Points, in no order, along strands that fork, close into loops and pass close to each other.
In the rows, zero is written as 128.
Two points are linked if the straight distance between their rows is under 191. Some points are linked to none.
kur: [125  58 143 127 172 109 102 153 134 142 163 162 135  78 122  64  73 145
 163 171  68  74 136 132 116 161 155 127 157 174  85 130 120 138 140 151
 116 121 195 133 128 121 168 137 109 125 155  97 149]
kot: [143 113 107 112 117 133 154 139  80 133  46  98 155 121  85 148 165  95
 100  89 101 169 140 102 118 151 145 124  82 104 130 134 102 106 107 120
 165 142 114 119 124 126 123 106  89 154 110 109 123]
gono: [126  76 159 144 139 126 120 186 127 100 148 187 164 124 121 119 110  93
 127 145 132  79 152 121 109 176 160 130  32 129 111 147 131 160 125 164
 118 121 162 149 158 109 157 150  76 113 116 137 108]
dag: [156 136 154 121 134 142 100 117 111 123  76 103 107 108 146 136  86 141
 127 183 125 145  88 138 107 104  82 133 136 101 101  71 140 117 153  84
 139 138 133 116 133 143 153 151 143 118 109 146 125]
Fonod: [132  45 135 108  94 112 113 146  98 163 135 155 158  86 139 159 138 158
 111 146  63  69 159 131 123 126 159 108 117 165  87 143 167 181 116 126
  64 115 171 165 108 126 172 157 147 175 131  91 166]
nikeg: [120  63 154 148 189 123  69 173 159 113 121 145 109 106 118  76  81 156
 166 178 115  74 146 122 104 157 135 154 135 116 113  87 132  99 110 136
 107 132 168 141 137  95 147 166  93  97 174 132  92]
loz: [115  76 105 112 138 130 142 170 162 127 165 142 144 148 151 107 183 126
 151 145 108  92 203  38 129 146 174 155 111 134 103 145 163 141  98 182
 103 106 121 181 132 117 148  75 124 134 132 116 147]
Poro: [154 129 125 112 105 106 114  56 121 122  65 148 137 112  82 104  88 104
 141 143 120 116  80 136 100 117 125 145 122  95 138 144 136 106 174 118
 193 137 148  94 132 196 126 110 104 156  90 116 163]
Fub: [ 95 177 131 120  89 184 121  56 111 110  65 128  89 188 139 159 141 119
 115 141 101 193 122 133  82 130  91 147 145  75 139 172 127  99 128 108
 188 158 115 117 112 133 123  76 178 146  84  79 122]
fof: [109  98 137 114 121 172 160 115 116 133 145 137 115 148 153 134 134 117
 110 128  93 161 135 121 148 116 138 130  98  70 129 135 104 139 110 124
 105 142 150 138 147 131 122 142 127 112 129 119 138]
Diti: [163 151 123 186 190  93  93 141 139 164 127 122  97 146 153 110 124 174
 127 103 190 115  81 169 124 108 113  92 127 137 163  64 132 110 166 121
  93 108  83 142 155 109  59 171 136 142 161 123  85]
goti: [156 181 123 137 180 148 132 102 195 122 118 110 138 146 163 105 139 135
 116 104 124 149  91 161 102  96  75 120 163 115 132  90 121  76 146 104
 114 153  63 134  89  86  82 112 188 100 146 142  97]
vod: [118 143 137 142 110 102 175  93 130 163 195 171 140 125 127 136 136 114
 133 123 162 142  87 159 200  89  84 140 135 150 111 159 118 164 153 124
  99 118 151 147 134 113 132 159 136 120 143 146 137]
nunol: [116  63 139 113 143 124  86 145 152 141 142 141 113  87 151 119 153 176
 132 192 104  90 136 108 142 126 198 128 178 143  90  87 136 124 153 173
 102 111 194 167 117 113 139 117 124 107 170  96 144]
suro: [117 152  88  74 148 140 157 145 163 105 177 105 126 125 153 116 142 131
 125 120 114 126 117 130 155 103 148 125 133 133 125 140 128 101 149 154
 107 144 112 143  75 168  90  84 112 127 166 180 110]
nomaz: [ 99 156 117 125 104 116 152 175  70 120 183  97 185 143 123 175 149 110
 110 100 137 165 115 146 129 169 148  75 120 193 167 198 132 149  81 132
 148 132 110 105  96 176 136 111 110 171 120 121 165]
peba: [171 133 131 130 101 124 169  78 115 101  81 162 100 173 108 136 179 101
 131  90 142 135 137 133  96 137 133 102  86  96 185 120 142 127  37  95
 188 145  92  59 100 141 153 138 160 159 107  83 154]
Sune: [161  58 128 145 141 148 130 142 147 157  82 179 120 118 154 140  77 145
 137 148  82  84 159 132 144 145 137  97 109  93 115  94  99 128 120 127
  90 131 165 157 155  37 159 159 132 123 140 107 148]
Muzul: [131 137 113 126 124 121 145 167 131 132 122 126 163 159 143 157 121 108
 116 169 170 125  95 133 141 136 137 119  72 127 162 108  90 136 180 137
 144 112 131 149 140 120 131 122  51 117 144 130 127]
geb: [ 63 101 129 149 120 150 113 122 116 152 178 191 114 136 142 139 166 138
 131 133 130 155 156 127 138 122 175 139 140  94 138 146 127 148  89 157
  91 120 161 156 150 103 135 177 111 103 140 113 169]
magap: [121 151  89 121 168  93 113 145 141 130 198 132 140 145 116  88 151 106
 165  84 153 130 100 145 118 127 134 119 131 130 130 152 126 104 100 141
 124 135 104 113 136 157 112 115  97 111 154 167 103]
miv: [ 62 125  60  95 133 136 140 168 119 124 147 161 149 139 128 142 157  74
 121 110  87 103 193 144 132 184 202 140 121 126 142 170 114 162  45 171
 109 135  82 147 117 166 149 117 101 105 128 124 189]
lubir: [176 125 137 152 120 104 150 103  81 118  79 139  69 151 148 121  98 131
 107 161 139 107 109 135  99 127  87 109  78 133 142  78 138 126 171  86
 188 101 123 112 142 151 155 153 131 164 113  88 130]
Seted: [185 135 125 125 166  90 105 133 150 107  94 131 109 131 103 108 112 152
 122  90 160 116  85 141 116  97  94 119  90 127 162  52 174  95 104 144
 158 115  91  80 111 158  77 126 121 112 140 136  91]
reme: [168 133 162 165 133 119 107 106  87 142 114 112 108  64  98 125  66 121
 137 155 121 101  78 206 139 168  98 111 133 152 123 113 132 123 178 112
 158 143 170 111 104 168 148 181 125 177  92 107 171]
rut: [105 168 105 131 142 150 164 137 152 136 169 148 156 201 168 141 176  87
 108 119 165 158 131 124 123 116 148 116 123 102 131 148  97 137 139 128
 108 115  96 144 163  32 109 104 134 135 139 126 106]
rodar: [200 186 135 125  86 106 138 109 128 167 130 101  96 149 137 175  87 116
 111 160 153 170  76 141 149 117  64 110 125 198 138  98 148 122 166 134
 120 107 140 121 116 149 114 115 141 158 131 109 180]
Duze: [133 137 159 112 136 126 104 151  95 147 132  62  83  94  88 114  71 171
 163 130 115  96 125 114 158 157 115 158 158 143 112 103 137 120 113  95
 118 130 167 111 123 197 138 188 141 131 138 157 108]
Derov: [107  99 148 120  95 182 121 107  85 126  60 160 141 171 105  82  95 113
 139 137 144 125 159 145  38 181 154 138 121  52 185 154 120 137 124  78
 186 119 134  93 146 175 133 166 117 122 134 111 156]
sezav: [ 81  78 136 120 127 143 116 142 160 113 115 161 149  84 130  60  92 128
 157 158  91  98 118 152 117 166 164 134 150 114 117 153  53 137 172 147
 147 159 200 133 117 139 150 116  84 100 119 104 148]
mesi: [161 152 143 172 183  93  65 152 142 134 168 105 101 159 100  82 164 134
 161  74 185 125  90 119 115 131 117 127 143 138 160 111 120  71 100 136
 118 118 105 109 158 128  88 169 105 151 146 101  88]
gav: [186 128 103 164 138  67 158  87 104 135 132 161  48 141 101 106 145 130
 101 123 172  99 126 154 145 141 122 122 102 159 145  99 101 134 171 102
 189  98 135  75 185 170 176 159 108 160 147  97 110]
Buden: [137 106 162 153 147 122 136 101 106 151 140 150  76 126 121  95 128 134
 134 126 134  88 111 163 134 126 111 136 116 112 115 109 121 144 111  56
 106 136 159 127 139 131 182 232 158 137 115 111  97]
Noso: [142  79 149 143 157 138  88 178 152 124  94 155 102 110 159 150  99 149
 127 176 116 114 155  98 112 114 130 107  82 117 111  73 142 121 103 137
  84 133 143 173 160  63 142 166 125  92 150 138  88]
bavun: [155 178 111 142 116 161 134  92 124 161 120  94  93 137 209 178 130 156
  66 136 142 165 123 116 133  96 107  98 128 149 113  77  87 131 180  81
 115 129 101 149 143  87 125 127 164 110 131 124 121]
Tuz: [143  64 135  82  93 155 143 133 133 156 127 149 148 174 118 140 147  99
 129 107  43 132 172 103 120 152 143 125  99  71 124 153 122 136  89  78
 100 146 156 162 146 130 124 144 127 133 118  59 146]
panov: [198 167 100 118  81 100 150  52 119 140  51 119 109 116 100 151 103 120
 123 127  99 122  85 152 130 121  90 119 114 110 114 117 147 115 150 108
 140 133 117  87 125 161 121  77 118 159  76  91 180]
bival: [163 140 148 138 151 145 139 159 118 117 120 106 114  71 119 166  51 151
 146 141 110  82 138 148 155 132  87 114  82 158 139  91 164 132 131 131
 108 148 101 122  99 150 161 132 122 146 148 205 135]
Rus: [142  91  91  80 161 133 148 163 146 113  81 137 163 120 146 114 151 169
 131 144 133  94 172 112 129 165 170 180 109  98 123 103 123 116 135 181
 142 122 124 138 107 135 115  71  88 100 166 148 112]
fop: [122  96 182 156 128 148 104 103 138 146 164 130 122  94 107 119 104 139
 151 134  81 114 132 149 129 122 113 147 134  79  84 133 150 158  86  50
 101 175 158 102 113 144 167 188 168 121  99 130 135]
puven: [113  89 135 148 151 103 112 164 139 126 153 192 116 133 106 107 137 116
 146 144 153  69 132 124 149 151 152 150  53 148 108 123 168 146  99 183
  62 110 140 148 153 112 142 142  68 113 182 139 110]
tomit: [134 155  98 161 143  85 151 106 144 169 184 134  54 144 102  66 163 114
 132 101 169 111 120 152 165 100 127 141 132 150 128 129  85 129 173 112
 150  94 117 122 185 132 114 160 113 119 153  95 108]
Gik: [126 129 133  91 115 122 120 181 105 135 118  81 163  84 168 181 127 153
 102 169  99 135 164 108 133 140 131 141 126 189  63 106 145 157 159 141
  91 131 164 189 115 152 162 128 138 127 108 160 103]
vima: [ 92 166 116 125 142 162 115 126 212 113 167  72 133 110 153 110 157 174
 125 106 118 174  93 142 128 112 143 107 166 161 108 159 131  82 179 153
 124 157 107 139  64 154  59  25 144 123 149 148 106]
Sukol: [122  88 145  96  83 161 120 125  76 127  62 127 191 128  75 109  85 146
 140 113 105  94 158 112  61 188 161 126  66  78 173 148 127 132 153  62
 146 126 164 109 121 184 126 146  81 165 149 120 136]
Vil: [119 121 131 109 173 137 111 145 127 109 100 135 128  63 117  70 114 146
 128 134 118  81 129 149 139 156 160 141 152 115 119 108  85 111 191 164
 156 137 168 102 104 194 141 131  71 106 126 126 127]
nakun: [106 140 138 130 178 141 105 103 183 110 135 111 146 130 165 105 160 144
 107 104 125 175  79 160 131 111 102 103 194 133 111 158  99  80 160 168
 114 154 109 126 101  94  58  69 146  95 135 127  91]
rupul: [138 125 160 134 171  99 105 136 125 113 178  65 121  85 103 104  92 159
 179 106  98 131 132 106 143 148 101 159 160 177  89 138 144 142  89 108
 118 147 125 113 110 171 163 146 166 133 109 178  96]
Lefu: [102 173 125 126 105 159 164 130 167 134 181 161 132 189 178 120 172 139
  85  98 179 186 119 130 123  84  98 107 140 126 136 133  96 133 186 134
 127 114  95 155 125  79  96  85 150  80 120 125 111]
kol: [157 164 189 141 116 120  93  87 139 141  98 113 111  89 133 192  54 131
 120 162 105 125  61 190 130 144  77 145 136 118 101 108 143 139 198  86
 139 158 149 125 104 174 159 139 158 155 101 100 162]
gebob: [101 127 118 129  77 152 108 122  89 139  72 141 123 177  92 142 135  99
 149 131 146 133 156  98  59 146 135 141 113  48 209 154 137 118  73  44
 152 137 112 123 147 152 164 176 137 148  83 108 134]
vut: [114 109 109 111 126 130 164 156  93  78 166 104 167 101 104 138 130 124
 123  87  94 122 192  91 136 132 158 126  48 156 140 157 127 168 116 133
 142 139 120 125 130 177 147 122 104 153 105 159 139]
buge: [129 104 114 143  93  97 131 109 100 140 105 143 152 100  87  95 105 108
 147 130 154 115  83 130  98 153 161 133  92 113 136 161  98 142 145 122
 182 133 137 101 148 193 160 113  68 110 107 135 162]
lesu: [152 175  93 155  95  94 193 125 123 140 183 133  94 197 100 143 172  74
 119  83 176 122 115 121 107 114 136  74  64 140 176 150 111 126 101 101
 167 110  80 105 153 121 131 119 112 178 146 107 122]
petob: [123 142  99 128  96 151 139 123 137 169  90 142 111 111 203 176 147 144
  85 148 132 139 134 126 172  89 147  89 139 120 117  79  67 151 176 129
  80 128 119 190 154  55 109 146 146  86 131 120 130]
bika: [159 169 135 140 150  68 126 122 133 116 208  54 125 108 105 115  73 140
 162  67 108 150  81 150 152 152  72 139 159 197 114 153 173 110 142 150
 141 164  94 126 102 174 117  98 168 142 147 180 118]
futug: [165 157 205 157 164 153  63 124 135  75 155  67 138 116 115 138 147 122
 151 131 119 174  91 140 133 109 103 144 196 120 130 105 160 110 126 138
 170 124 116  97 108 137 116 145 150 135  94 101 127]
nolu: [125  88 132 150 151 120 144 145 159 116 122 167  79 161  96 104 133 117
 148 107 178  76 128 122 161 139 145 157  66 100 143 124 134 117  85 160
 100 104  91 118 154  89 108 160  98 122 206 143 101]
tumob: [104 166 109 121  94 115 113 131 125 123 152  74 142 158 108 189 105  93
 156 143 124 160 109  73 103  98  94 121 153 108 159 159 147 112  68  69
 158 156 109 128 100 137 159 112 167 141  95 163 121]
nirud: [158 172 100 113 138 109  97 114 129 100 152  91 132 132 100  84 126 109
 179 111 127 150 110 119 103  99 119 123 144 136 163 135 145  88  84 138
 164 156 113  75 122 199 123  94  98 145 129 143 140]
mus: [192 177 139 126 112  84 133  89 180 104  96 128 101 163  96 109 123 120
 117 123 137 137 101 144  82  96  41 140 124 127 144  68 180  90 110 148
 163 140  95  95  76 128  99  92 150 133 113  92 141]
tiso: [147 114 155 160 158 122 123 108  99 171 149 144 108  80 106 140  57 139
 154 124 106  94 119 197 150 175 107  96 137 155 101 128 116 157 144  77
 111 117 206 134 151 138 160 211 140 146 130 119 132]
zosik: [157 129 130  88  95 126 114 145 107  94  79  96 202  96  95 166  80 142
 124 143 107 144 137 107 120 102  98 126  84 162 137 112 138 155 200 147
 169 124 127 118 109 151 144  79  73 154  95 140 164]
Nafe: [110 142 124 124 100  95 126 127 176 182 199 159 168 116 143 151 128 144
 137 127 155 154  94 119 193  97 135 145 166 185 108 158 109 168 157 162
  78 149 174 190 104 107 109 126 129  97 150 175 141]
kis: [168 142 109 139 115  82 142 113 101 164 146  87 123 115 109 133 106 115
 122 114 147 131  53 144 182 125 105  88 144 189 103 142 136 114 133 111
 111 120 129 109 122 159 111 107 119 176 117 128 156]
pivon: [128  95 127 124 107 144 126 135 144 158 109 153 147 102 141 150 184 158
 113 135 107 163 154  99 124  63 167 124 154 149  79 125 160 138 111 156
  52 126 142 148 128   6  96 139 154 125 188 123 129]
Fim: [ 75 113 120 143 146 167 144 193 117  95 173 106 139 116 116 144 156 102
 110  94  91 146 208  94 136 121 156 103 103 174 128 168 140 171  68 145
 109 121 104 146 135 115 117 135 121 140 111 138 136]
Rirut: [122 134 131 135 139  76  66 120 130 186 171 138 143  50 135 145 139 184
 130 162 122  92 139 112 165 111 185 168 190 194  83 113 114 152 138 169
  83  97 201 138 118 103  99 154 140 123 170 132 123]
nabu: [123 160 117 170 129 120 165 137 116 127 181 168 112 192 150 151 184  92
 115 113 182 122 139 114 134 105 115 103  63 129 151 161 122 128 105  87
 128 112  92 131 155  78 150 160 153 171 129 114  89]
vefab: [ 51 119 107 102 132 147  94 160 149 126 169 106 110 116 149 120 178 146
 123 143 131 175 144 106 112 121 170 140 192 117  96 130 149 136  89 153
 102 136 140 140 139 152  89  87 143  61 153 117  98]
Fiku: [174 194  81 116  99 113 205  87 162 133 130  93  87 155 105 132  99 111
 125  98 120 113  89 132 139  97  69  80 128 119 150 120 116  85 123  58
 143 136  86  96 115  92 129  92 157 150 134 147 123]
sisu: [146 132 118  73 113 107 134 142 124 138 181 125 106 107 153 150  88 131
  97  96 100 105 166  96 168 120  86 113 144 171  77 102 162 123 111 155
  37 123 143 157 125 117 126 117 171  97 133 147 133]
Lon: [118 148 107 159 110  80 165  93 135 200 187 160  82 164 122 122 130 123
  98 114 167  98 127 140 164 115 113 144 140 179  99 127 123 141 173 104
  81  78 139 157 178  61 113 158 158 124 175 131 105]
Bevo: [124  69 157 150 163 134 128 108 131 128 115 170  97 162 123  60 119 120
 142 107 149  95 137 146 151 150 145 181 127  79 126 116 110 107 124 169
 127 101 136 116 185 110 119 176 100 112 158  95 138]
Fam: [196 190  71 125  83 117 181  60 116 147  88 126  86 136 109 182 101 113
  97 112 104  93 136 151 148 104  75  98 103 134 141 112 121 112 177  73
 157 111  83 132 129 163 130  78 144 154 111 108 145]
tud: [ 98 142 104 106 139 106  99 125  98 115 150  76 132 107 123  92  91 123
 192 138 110 131 140  95  99 122 143 169 170 146 136 176 139 134  91 108
 141 140  98 101 125 212 146 102 131 131 124 184 131]
Fazeg: [127 120 120 116 113 126 181 122  79 123  69 162 128 173 113 130 201  81
 104  65 148 151 130 144 110 167 162 129  79  89 157 132 100 105  70 106
 177 135  84 102 130 122 149 138 128 154 140  74 113]
kiza: [169 175 125 111  67  94 154 121 139  95 103 104 119 171  98 122 161  91
 100 118 118 141 103 123  81  82  90 113  77 150 161  94 174 100  87 139
 140 134 124  95 108 118  85  80 120 149 130 105 148]
Sez: [ 97 122  83 126 100  82 114 164 157 162 221 135 148 122 152 112 182 171
 165 145 159 115 173  74 129 124 189 167 146 174  90 161 153 163 119 185
  67 108 146 192 125 120 121  81 150 120 154 139 136]
lipun: [115 170 116 141 106 160 157  89 147 110  93  90  88 187 198 141 148 146
 115 147 123 209 127 131  90 126 114 113 178 108 126 140 115  95 121 118
 186 155  82 117 145  71 121  69 205 117 115 100  99]
nonem: [123  75 159 152 128 143 138 155 115 119 117 154 187 101 108 159 139 135
  91 103 130 116 154 108 159 145 125 109  63 157 101 154 102 172 151 141
  82 109 140 152 150  80 149 143  91 146  86 137 136]
sani: [149  86 106 122 138 115 156 160 145 123 114 113 110 101  83 132  75 117
 147 113 117  64 134 106 159 117 128 130  80 132 136 111 130 120  92 108
 104 114  94 134 139 121 137 139  98 115 172 189 118]
vaga: [198 163 202 151 146  97 101 103 155  77 114  89 116 154 117 107 124 105
 137 141 127 128  89 134 116  99  49 168 150 154 158  76 152  83 141 109
 170 117 107 104 103 123 104 157 167 129  84  76 126]
gevu: [149  79 139  89 104 129 167 123  93 135 123 144 150  79 133 148  73 165
 107 125  72  64 152 165 184 152 131 118 119 146  93 142 133 172 155 109
  74 118 168 148 123 167 152 134 129 141  95 133 155]
vagur: [134 170 116 117 107 113 197 118 128 122 181  96 126 142 116 155 101 105
 124  84 107 115  99 116 152 123  81  76 104 112 114 159 118 109  90  80
  88 137 118 131 129  94 158 122 145 151 145 162 116]
Dubep: [ 61  83 131 147 150 144  89 174 161 124 155 138 147 100 143  94 169 183
 147 191 153 156 176 121 123 156 183 153 178 150 113 129 146 146 142 183
 110 119 180 150 151 148 123 104 108  53 150 111 121]
teko: [ 71 126  99 143 129 184 142 176  96 117 134 119 146 142 137 144 176  97
 110  97 133 147 180  98 128 176 198 109 127 122 163 169 119 132  67 139
  98 121  98 138 117 114 128 111 103 141 151 132 158]
ziz: [125 115 185 144 189 167 124 116 127  97 135 128 124 131 110  88 141 143
 150 121 129 149 121 163 130 111 100 147 162 102 125 117 151 130 113 141
 148 122 109  65 105 118 129 139 140 132 147 146 125]
zosun: [157 100 155 153 165 136 145  96 148 104  97 147  98 144  87  85 150 115
 164 105 147 133 109 139 134 110 131 150 137  88 184 110 124 116  64 123
 187 137  92  55 103 122 130 157 142 132 120 124 137]
buv: [110 183 119  93 111 118 165 143 142 102 209  66 150 171 122 147  84 110
 160 102 114 136  98 115 122 116  96 105 150 132 161 169 135 129  86  95
 131 151 103 122  94 121 155  97 163 126 152 188 121]
sigis: [115 186 149 111 145 122 120 102 129 141 186 109  92  78 124 130 104 143
 111  73 109 115 127 156 191 108  68 126 198 155  85 113 141 115 144 147
  47 109 149 134 120  95  96 148 172 116 152 141 110]
moza: [124 166 102  93  78 108 158  76 106  96  65 148  89 207 140 133 166  81
 112 140 117 145 125 102  67 102  90 140 154  86 181 144 164  98 109 121
 213 117  92 122 115 140 117 102 162 158  91  82 127]
saf: [137 111 133 105 109 161 137 132  97 121  93 102 143  56 124 131  44 178
 130 164  85  69 160 151 107 174 136 114 141 117 107 136 128 161 193  95
 121 131 179 139 109 180 159 103 111 153 112 162 152]
Bom: [132 130 141 117 142 127 123 176 135  77 120 102 137 125  66 145 136  84
 111  83 128 121 158  77 130 114 112 121  44 122 155 141 141 126  72 118
 146 142 112 112 122 154 152 166 105 168 108 156  69]
bizu: [152 118 122  96 143 114 113 168 120  78  79 119 161 152  92 138 129 123
 122 115 163 112 148  87  94 109 134 140  53 113 162 101 170 113 112 142
 178 123  92  92 113 150 125 112  97 130 148 169  83]
Fasu: [ 99 130 124 134 165 119  87 100 177 140 162 166 162 143 182 104 153 151
 120 127 151 156 124 126 143  96 136 170 186  99  97 121 119 124 154 180
  68  98 149 143 160  49  66 128 156  91 169 119 111]
vozos: [ 96  78 169 147 124 155 106 129 110 120  77 162 104 147 127  43 114 122
 128 134 155 144 124 145  75 174 160 164 116  72 139 121 106 116 124 137
 181 118 140 103 169 137 121 156 108 108 114 110 130]
zif: [134 107  81 126 165 100 126 149 104 163 116 139 119 109 157 137 110 144
 127 155 132  60 151 130 189 160 152 124 167 135 103 111 111 125 120 161
  40  98 143 130 147 103 116 123 108 127 134 159 150]
Gateg: [102  98 130 163 140 156 110 154 100  96 114 145 125 123 115 132 142 103
 147 138 165 126 139 101  96 162 180 130 108 122 181 153 156 114  57 134
 138 119  77  85 113 164 170 122  83 152 150 160 160]
zanom: [ 63 161 107 114  61 108 147 170 148 154 221 153 189 144 147 150 151 118
 111 109 128 169 136 131 146 105 125 102 166 170 106 189 113 167 128 183
  90 124 151 198 102  76 113 100 151  83 116 140 119]
gumeg: [167 189 121 164 121 120 144 114 119 183  99 119  71 123 177 174  89 139
 103 170 172 124  99 159 160 112  70  95 147 194 152  91 103 121 216 109
 134 111 125 141 139 135 112 122 148 120 123 134 154]
pimel: [113 150 129 137  98  99 149 132  97 112 176  75 161  79 180 165 143 189
 116 136 137 147 145  98 140 151 149 143 120 195  72 144 146 174 150 149
 115 153 131 173 104 160 158 107 164 152  99 177 114]
mezus: [125 142 173 168 158 167  62 118 151 123 154  70 149  83 135 143 137 142
 133 140 116 177  92 139 177 114 110 146 177 148 108 136  81 127 189 147
 153 126 146 139 124 132 103 139 121  90 108 116 132]
lides: [123 156 117 145 133 141 159  94 129 122 135 178  94 176 181  95 180 132
  93 131 163 179 129 157 121 111 104 134 129 103 139 127 119 140 147 150
 197 106  80 108 134 137 109  94 141  84  85  87 118]
zifi: [ 75 124 126 130 106 112 132 159 110 114 164 115 167  87 150 109 167 177
 150 138 156 162 121 134 148 125 161 127 154 169 110 152 115 165 149 161
 116 167 142 152 110 181 170 102 103 124 108 165 136]
nilop: [ 54 164  93 103  85 116 155 176  94 144 201 139 180 164 123 157 160  81
 120  99 162 151 132 153 162 150 142 101 129 163 134 194 100 188  86 156
  99 136 122 149 133 135 137 106 102 114 102 123 140]
zoga: [100 134 121 148 113 168 115 158 115 110 102  91 144 176 103 175 143  87
 121 130 131 169 160  70  79 122 112 123 114  92 169 145 132 118  56  68
 158 112  87 114 140 102 134 145 156 157  64 115 111]
bav: [134 107 155 150 118 147 135 136 132 146 129 152 180 101 137 165 152 115
  83 119 110 157 160  92 137  81 105 109  97 164  82 137 120 178 135 118
  61  95 143 159 157  32 129 165 138 135 129 120 131]
kole: [163 160 111  95  65 104 165  60 114 102  53 151 137 189  92 173 169  74
 124  97 119 135 163 116  85 106 131 128  94  84 215 127 171 116  91  96
 234 120 119 100 123 136 131 121 143 160 110  65 163]
ruker: [104 122 169 159 153 133  91 120 154 142 143 146 130 115 146 106 110 135
 127 161 154 145  93 131 176 138 122 154 164 134 126 131  38 117 203 143
 160  93 172 140 153 102 102 153 101  78 118 108 119]
Sibig: [100 119 120  97 134 164 111 111 137 120  76 145 138 138  94  98 102  93
 158 141 125 134 140 145  84 132 124 163 189  47 146 154 150 129  95 101
 169 167 110 100  90 179 144 130 161 109  64 160 120]
laz: [ 98 124 163 110 125 172 111  75 151 118  85 145 123 123  80  89  89  75
 142 130  95 122 116 166 102 129 115 157 139  73 106 183 118 127 182 128
 178 138 165 117 122 204 101 143 148 127  68 137 133]
Fube: [ 87  91 143 136 122 171 125 146 111  99 131 129 167  89 141 128 170 144
 124 170 146 185 135 170 111 133 167 106 145 114 116 139 138 148 147 152
 147 159 142 111 140 163 174 100 107  99  86 152 145]
pok: [140 115 101  98 116 156 149 134 114  97  40  81 196 100  95 172 157 114
 132 151  79 147 128  98 109 106 143 127 118 116 123 136 121 124 167 126
 168 153 105 125 103 139 118  80  81 164 129 134 144]
dazo: [106  83 128 117 130 145 118 163 169 129 172 138 167 123 153 152 182 134
 119 142  96 166 214  63 108 124 176 118 152 132  74 147 169 132  84 169
  83 126 131 167 161  49 136  98 163 109 155 126 122]
nen: [150 118  97 107 176 108 138 153 123 138  74 158 138  77 154 110 120 168
 120 130 142  56 134 161 174 139 153 119 130 136 121  91 111 123 157 184
 119 124 128 124 111 144 110  82  71 103 138 168 126]
Gune: [171  92 141  86 105 148 132 137  98  82  22 132 116 156 102 122  89 142
 135 119 138 117 137 107 103 119 117 137  78  72 163  74 163 121 119 114
 162 142 119  90 108 123 143 167 135 150 108 143  88]
fufim: [103 146 114 107 103 116 111 111 180 180 155 135 124  91 176 183 132 148
 113 166 146 138  84 130 175  83 162 127 155 147  84 122  75 127 171 138
  74 142 164 183 132  96  98 137 137  76 154 133 119]
bok: [120 126 108 139 146 156 107 115 117 123  71 126  85 178 126 107 136 116
 153 122 152 179 121 123 106 156 154 162 188  83 201 126 129  77  57 156
 191 137  75  96 139 124 100 131 138 131 128 116 156]
fubo: [129  91 138 130 136 164 139 181  92 117  77 126 140  56 130 142  38 156
 121 171  83  72 158 134  93 159 123  93  90 144 125 100 148 128 153 112
 118 132 148 140 120  99 160 116 115 117 116 184 115]
bateb: [110 121 127 151 154 137 115  97 170 162 143 144 127 181 200 142 164 109
 123 170 145 154 118 122 129 120 166 156 162  95  96 128  87 145 121 137
 113 130 112 145 170  41  93 120 164  90 170 102 114]
felo: [ 94 148 103 147 124 162 108 135 121 107 137 137 127 143 139 122 177 136
 114 139 171 203 109 162 108 128 134  97 164 137 147 120 167 121 104 172
 154 129 101  99 119 155 117  87 113 113  92 116 155]
Zelib: [122 115 155  73  80 177 115  96  81 112  40  91 181 130  85 134 133 123
 142 110 105 118 152  96  51 167 138 138 133  65 165 141 167 110 136  77
 134 166 153 128  78 185 144 124 118 186 115 135 126]
Tunu: [106 131 162 167 186 119  92  93 148 126 113 141 116 158 199 104 153 125
 133 167 142 112 109 129 143 148 132 169 160 106 110 125  59 133 199 139
 156  98 122 151 178  67 107 170 132 105 138  71  97]
Fizi: [140 138 134 121 167 107  75 113 136 147 138 142  93 109 145  99 126 154
 118  97 121 101 129 132 173  95 122 148 187 123  97  93 155 105 118 155
  59  89 159 144 158  64  64 189 165 121 143 119 109]

A piece is two or more points that can be reached from each other along the links. Count, over all rows, the pieces, the separate loops (a circle has one, a figure eight two, a Y none), the forks (points with three links) and the tips (points with one).
pieces => 6
loops => 0
forks => 17
tips => 29

A tip is a point with one link. Name the tips that can be reached along the links from each point below, in the order of the rows.
Buden => nomaz, fop, kis
nakun => Diti, goti, Duze, bika
bav => Fonod, buge, Sez, Sibig, Zelib
Noso => Sune, Rus, Rirut, vefab, zif
fof => geb, Tuz
